Each scene shows the same named points in several views. A view is turned or mirrored, shifted and resized as a whole, has a little noise and may leave points out.

Scene 1
View 1
big: [-19   5  12  -9   0  11 -40   1  -7 -18  -7  12  28   2 -23   6  -4  -9
  -2  -4   7  13 -13 -12]
loko: [-15  -5  25   9  12  10 -42   2  16  -7   3  12   4  18 -38   7  -7 -17
  -9  10  27 -11 -22  -5]
miv: [  3   3 -18 -18   6   6 -36 -32  13 -17  -4  18  25  -6  13  -3  -5  34
  11 -17 -12  57   4  13]
rasad: [ -4 -14  10 -19  46  17 -63  -6   9 -25   0  17  25 -10 -14 -19  -2  32
  -1  -9  -9  28  -7  10]
romo: [  1  18  15 -26  25  -3 -50 -37 -10 -16   1  23  41  12   5  -5 -35  24
 -19 -37 -10  28 -14  -7]
laziv: [ -2  18  -7 -27 -29  -1 -17 -30 -11 -11 -14   8  27  -6   5  -2  -6   3
   8  -9   0  41  -5   7]
nez: [-18   8  -2   3  19  12 -46  -7  18 -17   3  25  15   4 -14  15  -4   6
  -1 -16   8  18 -13 -14]
pob: [-15  42 -18 -38 -28   3  -2 -13 -23 -20 -16   1  19 -34   9   9  27 -13
  12 -10   8  22 -25   1]
guro: [-33   8   6 -17  40  24 -71  26  -5 -34  -6  33  21 -27 -35   2   8   1
   2 -26  -3  12 -14 -35]
dekep: [  3 -19  12 -24  61  20 -55  -4  16 -27   8  -1  22 -14  -7 -23  19  40
  -2   8  -3  15 -21  37]
kadi: [-35  12 -15  -3   9  22 -50  19   7 -28  -9  29  14 -24 -25  17  16  -6
  14 -16   3  25  -7 -32]
fadet: [  0 -17  10 -13  39  15 -47  -5  25 -16   5   7   0 -10 -17 -17  14  22
   3  12  10  10 -18  29]
zogi: [-10   4 -31  -4 -13  15 -22 -13  21 -18  -6  11  14 -15   5  12  18  15
  23   0   0  51   2  10]
gipes: [ -6  58 -12 -28  17  -4  -8 -43 -11 -23   9   5  41  -1  45  27   4  12
 -18 -37   3  11 -43   1]
keza: [-11   9  11 -18  30  10 -44  -5   3 -20   1  14  15  -9 -13  -2   5   7
  -5 -10   9   4 -25   0]
Tep: [ 12 -28  13 -18  43  17 -37 -13  22 -19   8 -15  18  -3  -2 -24  22  36
   1  28   5  15 -20  57]
Karev: [-17   7  -6 -19  10  19 -30   2 -11 -33  -5  -4  43 -15   2  10  22   9
   4   1  -4  26 -16   6]
zelut: [ 18 -11   1 -10  38   5 -34 -38  35  -9  13   3   7   9  12 -13   1  41
  -3   6   7  23 -17  47]
lagu: [ -6   2  -1 -19  61  19 -51  -7  16 -30  10  10  21 -17   5  -4  20  34
  -4 -11  -2  13 -26  17]
Nup: [-22   2 -18   7 -19  17 -30  -2   8 -21  -9  12  31   2 -10  24   5  -2
  15  -1   0  42   4 -12]
Tureb: [  0 -19  15  11  20  18 -15  -9  23 -16  13 -28  28  26  -3  12  22   7
  -7  40  21  -5 -32  44]
Gib: [ -6  -3 -17  -2  11  15 -31 -20  18 -22   2   6  36   5  11  13   4  26
   7  -3  -6  45  -2  13]
seviv: [ -2  24   0 -27   8   1 -19 -23   3 -12  -1   6   3 -14   3  -3  13   2
  -1  -7  17   6 -32  17]
Sogo: [  0 -36  26  -5  24  14 -64  -1  22  -7  -4  16   3   5 -45 -29 -11  14
   4  16   9  18   1  18]
kop: [-34   2  10  -2  -4  18 -56  30   7 -13 -15  34 -14 -21 -62   1   7 -32
  14  -2  22   1  -9 -35]
vozaz: [-23   4  17 -19  16  16 -52  21  -3 -18 -11  20  -2 -26 -46 -11  13 -17
   5  -1  17  -5 -21 -14]
View 2
Karev: [ 14   0   2  13   3 -11  15   0  14   4  -6  -4  -2   2  -4  12   8  14
 -10 -33   6 -27   6  26]
keza: [  9  -3   4  -2   2  -4  23   3   6  -3   1   1 -10   1 -10   8  -8  21
   4 -19  -2 -15   9   7]
loko: [ 16  -7  -3 -21   3   8  13  -2   4  -9  16   5 -11  -5  -5  -7  -8   0
  19 -15  -2   4  -2   9]
Gib: [ 12  -2  14  19  -9 -13  18 -16  24   1 -12  -2 -16 -14  -5  18  10  16
  10 -22   9 -18   0  30]
dekep: [  6  -8   5  15  -4 -12  37   7   6  26  -5  -6 -13 -12  -6  35  -5  14
   9 -21 -15  -6  25   7]
vozaz: [  7  -2  -1 -27  15  -9  26  10  -9   4   9  12   1  10   2  -6  -8  13
  -2 -13   1 -13   6   8]
zelut: [  1 -16  17  19 -10  -1  25  -9  20  14  -9 -13 -26 -26 -22  31   0  12
  21  -6  -8  -6   7   7]
Tureb: [ 19 -19 -10   6  -4  12   1  -2  20  13   6 -16 -12 -22 -21  22   9 -21
   9 -26 -10   1   6  14]
nez: [ 13   4   5  -7  -3  -9  20 -11  14 -14  -2  12 -15  -4  -5   3  -4  23
  12 -18   6 -10   4  15]
pob: [ -1  -9  10   5  17  -5   4   2  14  -5 -11  -8   1  11 -21  -6  14  20
 -26 -16  19 -51 -11  20]
rasad: [  7   0  14  12  -5 -16  40   1   3  12  -3   1 -13  -5   6  20  -9  26
  15 -19  -6  -8  15  15]
zogi: [  5  -4  16   3   0 -20  16 -19  23   6 -19   6  -9 -14  -7  10  20  13
  -2 -10  19 -27  -7  32]
Nup: [ 17   3   9   0  -1 -15  11 -17  19  -7  -7   9  -6  -5   4  -3  14  11
   4 -22  19 -19 -10  38]
kadi: [ 13  12  -1 -21   6 -23  23  -8   8  -8  -7  25  -1   5   5  -4   4  25
  -6 -21  15 -20   6  23]
gipes: [  8  -1   8  30  -4   9   2  -6  29 -33 -12 -16 -18   6 -37  10   0  41
 -10 -30   7 -43   2   4]
big: [ 15   0   6  -3   5  -3  16  -1   5  -9   8   2  -5   6   3  -6  -3  14
   7 -23   6 -15  -4  21]
miv: [  2  -4  29  25  -7 -17  27 -15  21   3 -16  -3 -18 -11  -4  15   6  29
  12 -11  12 -25  -4  27]
laziv: [  2  -9  26  19   5  -4  12  -7  15  -5  -6 -13  -9   1  -7  -5   8  19
   2 -11  17 -35 -18  28]
lagu: [  8   0   2   9  -5 -13  32   1  12   8 -11   2 -15  -8 -14  31  -5  28
   2 -24  -9 -14  25   3]
romo: [  8   2  26  30  -8   1  28  -4  10 -21   2 -11 -22   6  -2   5 -17  44
  21 -22   2 -20   0  13]
Sogo: [  7 -10  16  -7   1  -8  36   0  -4  21  11   2 -12 -13  12   8  -9   3
  28  -5  -7   9   3  17]
fadet: [  4 -11   6  -3   0  -8  30   1   5  21  -2   0 -14 -15  -9  22  -3   7
  11  -9  -9  -4  14   7]
guro: [ 14  15  -2 -16   6 -21  35   4  -3  -7   1  22  -1  14  11   1 -11  35
  -2 -28   2 -14  18  13]
kop: [ 10   3  -2 -45  17 -13  23   1  -8  -5  10  26   2   8  10 -20  -4  10
   2  -7  11  -9  -2  16]
View 3
Tureb: [-13 -49 -23  23  20 -45  -1 -13  19  12   9  -8  -9  -8  34  -9  -8  39
   7  20  17 -22 -12   7]
zelut: [ 16 -12 -49  14  23 -42  11  19 -25   8   5  -7 -32  34 -12  -7 -32  58
  19  20 -19 -17   4   6]
nez: [ 12  34 -10  13  -2  -2 -19   0 -24  23  -2  -1  14 -10 -11 -16 -39  -1
  20  12 -13   5   7  -6]
seviv: [ 15  -9 -25 -19  34  -5 -39   8 -23  13  13  16  -5  11 -11 -19 -52  27
  -2  10   8  11 -17  -2]
fadet: [  1  -6 -22   5   9 -40 -11   9 -17   3  -4 -20 -10  -2 -21 -15 -32  52
  10  36 -20   9   3  13]
pob: [  4  -1  -3 -46  48  11 -64  -9 -38  25  21  50  -1  -1 -16   5 -54  11
 -11 -15  42  37  -1  -9]
loko: [ -2  11 -18  17   1 -30 -29 -14   8   8   1  -8  27 -36  11 -45 -47  -7
  20  35  -7  -3 -20  14]
zogi: [-11  18 -23  11  13 -25 -15  -6 -43  39  14  28 -13   1 -30  21 -39  22
   5 -14  20  31  33  -4]
Nup: [-11  35  -7  11   7 -21 -21 -24 -31  36   7  30   6 -22  -9  13 -33 -10
  21 -10  20  17  32  -5]
guro: [  8  52  37 -24 -10  16 -43  -3 -31   8 -25 -21  29 -36 -31 -15 -30   4
  17  34 -30  31  14  -5]
lagu: [ 17   2   6 -10   8   3 -10  20 -28   8 -13 -27 -10  15 -20   0 -15  54
   7  27 -28   5   8  -9]
miv: [ 16  35 -29  -7  26 -24  -5   5 -57  21   5  25 -26  26 -30  18 -37  27
  30  -5  -5   2  37  -5]
kadi: [ -7  45  19  -2 -10   8 -40  -9 -33  31  -8   3  26 -35 -30  -3 -39  -6
   5   9  -3  42  20  -7]
laziv: [ 12  23 -28 -28  47 -24 -35 -13 -44  17  17  51 -13   7 -13   4 -53   4
  25  -7  24   6  17   0]
kop: [-18  43   6  -1 -15 -20 -59 -19 -12  15  -4  -2  46 -69 -31 -40 -66 -18
   6  35  -7  51  -4  17]
romo: [ 48  50 -16 -30  35   1 -16   5 -46  -1  -8  16  -8  26  -4 -15 -39   0
  54  16 -27 -34   9 -11]
Tep: [ -4 -33 -21  -4  24 -58   2   6 -11  -6  -4 -22 -30   8  -9   2 -12  78
  14  36 -14  -7   9  16]
rasad: [ 14  30  -1 -16  11 -27 -10   5 -36  -4 -18 -18  -9  -1 -28  -2 -22  41
  34  36 -35   1  25   4]
View 4
kadi: [-30  -4  -5  14  24 -12  -6   2 -48 -38 -39  -6  -7  25 -30 -17  41  19
  52   8  10 -13 -26 -26]
Tep: [ 34 -24   1 -11  11  30   8 -51 -20 -32   9  31 -31  10 -32  -7 -45  11
   0  24  -8  48 -19  41]
Nup: [  6   5  14  14  -3 -11   8  -4 -43 -12 -15 -29 -10   3 -26 -11  18  16
  41   7  27 -28 -41 -10]
lagu: [-11  -8 -21 -13  27   9 -11 -24 -27 -22 -16  23 -47  26 -38 -14 -17  13
   1  22  -9  35   6  -1]
rasad: [ -2 -13 -15   0  39   5   1 -46 -30 -34 -14   5 -44  29 -35 -24 -18  38
  -1  12 -18   5 -18   0]
gipes: [  3  49 -50 -32 -12  -4 -32  35  -4  30   9   0 -67  -5  -8 -37   3  23
  16  10  43  19   3 -22]
vozaz: [-16  -6 -19   6  42  14  -9 -17 -32 -72 -21  22   1  23  -6 -35  44  34
  53   2  -2  19 -43   1]
big: [ -1  16  -7   5  24   9  -3 -10 -35 -38  -2 -12 -17   5  -3 -33  29  33
  29   0  12  -5 -44  -1]
guro: [-46  -2 -20  11  55   1 -16  -8 -54 -59 -35   1 -27  38 -26 -33  35  35
  30   5 -13  -2 -20 -24]
pob: [ 25   6 -34 -10 -21   0 -27  38 -20 -16  -8  14 -30   3 -19 -36  14  36
  88   9  51  -3 -33  -8]
fadet: [ 10 -19  -7  -7  24  15   7 -52 -14 -38 -10  29 -16  17 -25 -12  -8  15
  14  17 -10  38 -22  18]
laziv: [ 40   9 -21  -5 -11  -7  -4  -6  -9  -2   2 -11 -35  -2 -18 -35  -2  47
  50   4  36 -25 -45  -5]
miv: [ 26  -6 -15  -4  -2 -21   5 -33 -11  12 -14 -11 -47  14 -44 -17 -26  37
  20  13  16 -23 -20 -15]
Gib: [ 16   2   5  -1  -5  -7   8 -20 -29   7  -7 -17 -35   6 -37  -6 -18  13
  11  15  17  -9 -19  -3]
kop: [-26  -6  -4  19  42  -1   3 -22 -33 -75 -35   6  27  22  -3 -27  75  28
  66  -3   1  -2 -57 -12]
Karev: [  5   0  -5   0   4  14 -15  14 -52 -26  -4  -3 -37  11 -29 -22  -9  22
  36  14  21   4 -22   6]
zogi: [ 23 -15   4   4 -18 -18   9 -13 -24   2 -23  -5 -15   9 -43  -1  -4  13
  51  16  30 -15 -27  -9]
seviv: [ 19   8 -33 -18   0   7 -12  -9   4 -15  -1  26 -26   2  -9 -29  11  25
  44  11  25  28 -25   3]
Tureb: [ 25  10  21 -10  -2  38  11 -26 -25 -23  24  12  -4 -17  -2  -1  -8 -16
  -2  18  13  58 -30  47]
loko: [ -6  21   2   2  32  18  10 -37 -17 -46   3   0  12  -4  14 -23  51  12
  14   0   2  27 -50  12]
keza: [ -7   9 -23  -7  29  10 -10 -18 -21 -35  -8  12 -27  14 -12 -29  16  27
  20   8   2  22 -23  -2]
Sogo: [ 15 -19   5  10  43  13  23 -80 -18 -55  -7   7  -3  18 -15 -20   4  35
   6   5 -23   8 -50  21]
romo: [  4  34 -39 -13  32  -6 -10 -30  -8   1   5 -20 -66  10 -11 -48  -2  58
 -13  -1   2 -15 -23 -19]
dekep: [  7 -22 -12  -9  31  23  -2 -44 -31 -38  -5  28 -45  27 -37 -15 -37  20
  -5  22 -19  39  -5  22]

Which points are out of place in each view (at most two, in the order of its rows)? Write - if all are in place.
view 1: -
view 2: -
view 3: fadet
view 4: Tureb

Scene 2
View 1
rera: [ 20 -19  21 -15 -28 -33 -72 -16  25 -42  -7  30  38  -1  -4  -2   2 -28
  28  33   0  35  14 -41]
mosam: [  5 -30 -22  -3  38 -20  14   2   1  45  43  11  57  -6 -42  -9  34  19
 -40  -9  35  33  49 -24]
Simak: [ 40 -27  39  -4 -10   1 -40 -18  42 -44  20  16  63 -40 -16  16   4 -22
 -11  15 -13   4  11 -24]
borez: [ 18 -27  13   3  26   8   3 -15  35 -14  45   5  46 -15 -30  -8  24  18
 -37  -3  12  -1  23  -7]
pofo: [-19 -32 -16 -44  34 -20 -26  33  17  27   8  27   0   3 -36 -24 -11 101
 -13  13  26  28  50 -65]
zep: [  9 -26  17  -7  24 -15 -15 -12  62 -11   3  51  60   2 -35   0   8   8
 -19   7   7  -5   1 -47]
Riram: [-16 -30  12 -23   4 -32 -48   4  22 -20 -12  40  27   0 -20   6   0  41
  24  26  36  19  14 -55]
Ped: [ -5 -29   3 -23   0 -43 -71  -8  -9 -27  -7  33  64 -28   9  -8  15  -5
  49  49  11  46  26 -19]
fak: [ -3 -22   4 -14  -5 -12 -25   4  29  -9  20   6 -25  37 -38 -11   1  54
 -17  -2  43  20  32 -59]
nesu: [-10 -26  -4  -6  -6 -47 -26   2  11  16  -3  34  22  31 -40  15  13  14
   1   3  64  38  25 -74]
kazil: [ 18 -26  32  -9   8  -5 -30 -14  56 -35  10  34  52 -17 -22   5   0   8
 -11  14  -4  -6   3 -36]
Sib: [  7 -31   1  -6  38   3   2  -5  21   1  43   8  48 -22 -28 -12  23  37
 -31   2  15   6  32  -8]
zepaf: [ 25 -24  18 -14 -27 -23 -55  -4  15 -20   9  12  29 -10 -19  10  -1  -8
   3  18  14  39  33 -49]
revo: [-13 -24  19  -5  26 -13 -18 -16  63 -34  -1  51  38  17 -26 -10  12  32
   1  14  20 -17 -12 -37]
Fel: [-15 -32 -28 -30  41 -38 -25  15  -4  35  10  35  56 -11 -23 -24  16  43
   0  21  21  44  49 -35]
tif: [-28 -28  -3   3  36 -14   8  -9  27  -7  25  24  19  23 -34 -11  31  58
 -10   0  59  -3  11 -24]
Lafe: [  9 -25  -9 -19  14 -20 -15  12  20  29  24  16  19  11 -43 -11   6  37
 -32  -3  27  33  48 -56]
rini: [ 30 -23   8  -8  13  -3 -18 -10  35  -5  33  14  49 -11 -27 -14  14  -1
 -32   4  -8  16  31 -24]
Duvuz: [ -6 -29  33 -21  38   3 -25  -8  88 -44 -10  63  44  -6 -25 -12 -10  55
  -6  22 -11 -36 -17 -43]
pap: [ 34 -32  26 -16  10 -19 -32  -3  43   1   2  45  95 -47 -31  26  -4 -17
 -18  13 -11  13  17 -53]
sadu: [  8 -20   8  -8   7  -5 -29 -17  30 -33  27   8  19  10 -12 -29  18  18
  -5  14   6  12  21 -12]
sovez: [  2 -38   0 -26  32  -7 -22  13   4   8  27  14  46 -41 -23  -6   6  58
 -12  16  12  22  45 -25]
lapu: [ 30 -17  17  -5 -23   2 -23  -7  43 -20  35  -8 -18  30 -40  -7  -1  18
 -39 -12  20  17  31 -54]
rik: [ 24 -24  33   6   2   7  -3 -16  67 -24  27  18  23  12 -47  14   5  16
 -45 -14  21 -16   3 -50]
Nafuf: [  8 -25  24   1 -21 -23 -38 -14  23 -31   9  16  20   8 -25  20  10   1
   5  10  42  18  13 -49]
nub: [ 14 -25   3 -22  13 -19 -36   1  32  -1   9  31  45  -9 -24 -14   1  16
 -11  16  -3  23  30 -43]
Pipo: [ 15 -31  17  -9  13  -1 -29 -10  10 -28  33   5  57 -44 -10   0  17  14
  -3  20   5  15  28  -2]
View 2
rini: [ 13 -14 -10  -6  -8 -15 -15   0 -12  25  -9  15  16   1   7   3 -15  32
 -10  -7  39 -12  18 -17]
Pipo: [  5 -10  -3 -11 -40   6   4 -11   7  20   1  -9  16  -4   7  -4  -8  33
 -23 -27  18  -9  34 -32]
Riram: [ 30  46 -18 -31 -48  18 -16  51  -7  37 -33  -9   6   7 -12   3  -9   9
 -41  10   9   4  55 -29]
tif: [  4  45 -41   3 -30  40  29  18   1  41 -33  22   0  22   5  21 -32  -5
 -27  17  42  13  11  -2]
Lafe: [ 16   4 -22 -15 -15 -11 -17  37  -6  55 -12  33  -9  19  -8  12 -26  17
 -56  22  60  10  17  -6]
Duvuz: [ 32  55 -40 -17 -21  -1  13   0 -36  23 -59   4  23   9  13 -14  -3  28
  35  40   7   3  75 -35]
zep: [ 31  31 -32 -20  10   1 -18   8 -18  24 -36   2  20   3  -4  11 -21  28
  11  12  26  -7  39 -20]
sadu: [  3   5  -5  10 -49   7   0  29 -19  23 -22  18  16   4  20  -2   0   5
  -9  -4  20  -9  15 -17]
lapu: [ 28   0  -3   0 -31 -21 -11  30 -45  17 -38  49  10   4  -8 -23 -35  -1
 -42  14  35 -11  -7  11]
sovez: [  5   1 -20 -21 -41  -4  12   0  16  55   4   5  -6  15   6  -1  -8  39
 -48   9  42  16  56 -35]
rera: [ 33  11  11 -23 -43   2 -54  58 -20   9 -22 -20  29 -16  -8  -1   5  13
 -16 -27 -13 -26  35 -33]
rik: [ 36  23 -25  -9   0  -8   4 -10 -40   8 -48  31  20   0 -11 -17 -46  15
  -8  14  30 -10  11   4]
nesu: [ 33  40 -23 -30 -15  21 -37  66  -3  44 -29   6  -2  10 -31  28 -37  -2
 -63   6  34   1  14  -3]
revo: [ 25  53 -35 -10 -18  22   3  19 -23  22 -50   3  19   9   6   7 -14   9
  16  19  13  -2  41 -21]
pap: [ 42   5 -16 -45  16 -19 -40 -10  -3  21 -10 -22  21 -10 -21   4 -21  57
  -9 -14  20 -14  58 -37]
zepaf: [ 32   0   8 -26 -37  -9 -41  41 -15  19 -14  -4  16 -10 -16  -7 -13  17
 -46 -20  10 -18  26 -21]
fak: [ 21  25 -16  -5 -49  -1  -1  52 -30  39 -39  42  -4  18  -8 -10 -28  -8
 -58  29  37   7   9   3]
nub: [ 20   5 -14 -19 -20 -11 -28  29  -8  38 -13   6  10   6   1   6  -4  30
 -20   7  31  -4  41 -28]
mosam: [ -2 -11 -30  -7   7   7  -7   9  23  55  10  23  -9  18  -1  36 -33  28
 -45  -2  74   7   2  -6]
borez: [  5  -5 -21   3 -11   2  17 -24  -6  22 -12  19  14   5  10   0 -28  27
  -9  -8  42  -5  11 -11]
Fel: [  1  11 -28 -22 -24  11 -19  45  29  72  10   0 -11  23   6  39   1  29
 -47  10  52  16  46 -34]
Sib: [ -2  -3 -26   0 -18   5  21 -17   8  38  -3  18   3  13  12   8 -21  30
 -22   0  50   5  22 -16]
kazil: [ 31  20 -16 -19 -16  -5 -10  -4 -24  11 -35  -2  26  -6  -2 -12 -14  30
   6   0   9 -13  44 -27]
pofo: [ 10  28 -31 -23 -52 -10   5  53  -2  79 -18  33 -24  35   3   2  -6  16
 -68  58  57  32  56 -24]
View 3
Simak: [ -3  30 -18   4 -22 -31  -1   8   8 -29 -36 -28   9  -9  -5 -18   6  21
  15  10  14  13   0 -24]
Ped: [ 10  43 -12 -37  22 -35 -33 -13   9  -8 -27  -8   5   1  19   9  15  44
   0   8   0   9 -14  -5]
nesu: [ 23  24  29 -18   5 -26 -23 -10  -7  -9  27  -3  15   0   2 -17  53  18
  23  38   3  10 -18  10]
borez: [-11  -3  20  14 -16 -46  -9  18 -11  -1 -14 -35  10  -9  -2 -30   6  14
  22  16  -4  -2  -2 -20]
rik: [  0  -2  10  29 -33 -35   6  21  -7 -31   4 -25   8 -14  -6 -32  31   2
  28  27   9  15  -7  -8]
lapu: [ -6  20  20   4 -25 -17  -8  20 -30 -18  18 -13 -15 -19   1 -23  28 -13
  29  37   8   9  -6 -12]
revo: [  9 -14  -1  17  -7 -45 -19  14   2 -29  -1 -24   6 -11  16  -8  32  18
  12  16  -9  22 -28  10]
Fel: [  6   0  26 -40   1 -34 -41  -7   3  23  15 -18  23   2  16 -11  20  36
   7  20 -11 -14 -22  -6]
rini: [ -5  13   8  -5 -21 -28 -21  10  -8  -5 -13 -35  12 -10  -5 -25   6  10
  21  19  -1  -1  -7 -22]
Duvuz: [  1 -32 -22  18 -32 -43 -12  24  15 -38  -2 -28   7 -17  25  -2  23  21
   1   8  -3  21 -36   6]
kazil: [  1   6 -13   7 -23 -34  -8  12   8 -30 -17 -27  10 -11   6 -14  18  19
  12  13   6  16 -15  -9]
Nafuf: [ 10  33   8   0   0 -32  -6   2  -8 -25  -1  -4  -2  -6   4 -13  38  17
  21  27  11  17  -6  -1]
Lafe: [  3   5  31 -22 -19 -22 -24   4 -14   9  28 -17  12  -7   5 -24  28   9
  20  33  -1  -9 -15 -10]
tif: [  3 -19  38  15   7 -56 -17  15 -14   1  16 -15   4  -7  16 -19  36  20
  19  24 -13   4 -16   7]
sovez: [ -9  -2  18 -24 -17 -40 -14   8   3  17   5 -13  11  -5  20 -16  11  36
   6  14   4 -17  -9 -19]
pap: [ 11  17 -15 -14 -32 -25 -10  -6  26 -22 -19 -33  38   0 -11 -25  17  32
  13  15  14   6 -12 -19]
mosam: [  1   2  45 -14  -7 -38 -28   0 -12  25   9 -33  28   2 -10 -38  17  18
  27  27 -10 -18  -5 -18]
zepaf: [  6  45  -3 -23  -8 -18 -13  -3  -6 -17  -7  -8   0  -7   4 -10  24  16
  15  25  14   9  -6 -14]
sadu: [ -7  13   9   0  -1 -36 -24  15 -20 -10 -11 -21 -12 -14  13  -8  11   8
  16  16  -7   9 -11 -10]
Riram: [ 11  10   2 -20   0 -35 -17   0   6 -14  11   1   2  -5  28   2  38  34
   4  19   5  10 -23   8]
Pipo: [-11  19   5  -7  -5 -44  -8   9   0   0 -27 -20   4  -6  10 -15   2  31
  10   8   4  -3   1 -23]
zep: [ 11  -6  -2   8 -21 -34 -20   7   8 -26  -5 -35  23  -8  -1 -20  26  17
  17  19  -3  16 -23  -2]
nub: [  3  11   0 -21 -18 -24 -27   3   0  -8  -1 -23  11  -8   7 -12  16  18
  11  20   0   3 -19 -12]
View 4
pap: [-25 -11  12   2  19 -20  25 -23   6  24  26   0  14 -15  54  -3   6 -28
  -5 -22  36  16  15  33]
Nafuf: [-14 -10  22   3  23   1  13 -21  20  -5  -7  21  11  19  22 -15  22   5
   0  18  23  -9  21  13]
Simak: [-17 -10  30  16   7 -11  19 -28   0   9  31 -10  24  -2  40 -13  19   1
  24  -8  41   5   8  26]
rik: [-20 -16  22  19   4   9   4 -27   5 -12  20  13  21  43  23 -22 -25 -10
  -9 -12  35 -21  15  22]
Pipo: [-12  -6  42 -11   6   3   7 -10  -2  -7   8 -13   9 -21  47 -21   5  14
  15  -3  29   9   3  18]
Fel: [  4  -9  26 -42  10   7   1   4   6   3 -29  24 -18 -42  45 -11 -15 -15
 -31  -1   9  13  11  17]
rera: [  7 -15  17   7  11 -10  24 -30  12  18   3  24   8 -17  17  -5  50   1
  19  23  29   3  18  19]
nub: [  0 -14  28  -9   3   0  10 -18   0   8   4  25   1 -18  31  -9  -4 -13
  -9  -4  26   3   9  25]
Sib: [-10  -7  39 -16  -5  13  -8  -1  -6 -16  -3  -9   5  -6  47 -26 -31   1
 -10 -17  24  -1   4  17]
fak: [ -2  -9  43  -9  12  23   1 -16  10 -18 -15  55   0  25   5 -16 -20   3
 -22  18  15 -20  11  16]
Lafe: [ -4  -1  42 -20   6   5  -1  -2   2   1 -21  39   2   6  29  -8 -29 -14
 -36  -2  12  -4   7  25]
zep: [ -9 -26  -1   6   3   4   9 -26   8   2  15   8   2   1  33 -18 -12 -26
 -11 -16  35  -5  22  20]
Ped: [  7 -14  17 -22  19  -5  21 -15  14  11 -12   8 -10 -53  37  -9  50   7
  17  23  22  19  17  11]
Duvuz: [-10 -48  -2   9   7  37  16 -45   4 -18  49  19 -17 -12  21 -24 -25 -22
   4 -14  49  -9  17  14]
borez: [-11  -8  36  -1 -11   7  -7  -8  -5 -14   6 -14  16   8  43 -28 -26   2
  -2 -18  29  -7   6  19]
kazil: [-13 -24  15  11   7   6  15 -32   4  -2  29   5   8  -2  31 -17   0  -9
   9  -9  41  -2  13  21]
sadu: [ 10 -15  34   0 -12  14  -2 -17  -2 -12  -2  12   6  -4  19 -24   0  11
   9   8  27 -10   9  14]
zepaf: [ -6  -3  37  -1  17 -11  19 -18   9  13  -2  28  15  -1  25  -4  27   2
   4  16  23   3  11  25]
pofo: [ -4 -15  48 -42  22  35   6  -7   3 -15 -11  66 -28 -22  22  -8 -44 -12
 -41   6  10   0   2  19]
Riram: [ -9 -23  14 -17  32  18  20 -23  21  -9  -2  37 -17 -14  22 -13  10  -6
  -9  18  23   1  20  10]
rini: [ -2  -6  36   1 -12  -6   1 -12  -8   6   5   3  18  -3  37 -15 -13  -6
  -4 -15  29  -1   5  28]
tif: [ -8 -20  14 -18   6  33 -12  -6  15 -34 -22  10 -12  13  28 -36 -31   1
 -23   2  17 -17  22   1]
mosam: [ -6   6  36 -26  -7  -7 -14  14   0   0 -36   1   9   0  52 -19 -34 -12
 -37 -18   9   2  10  22]

Which points are out of place in each view (at most two, in the order of its rows)? Write - if all are in place.
view 1: mosam
view 2: sadu, sovez
view 3: rik, Riram
view 4: -
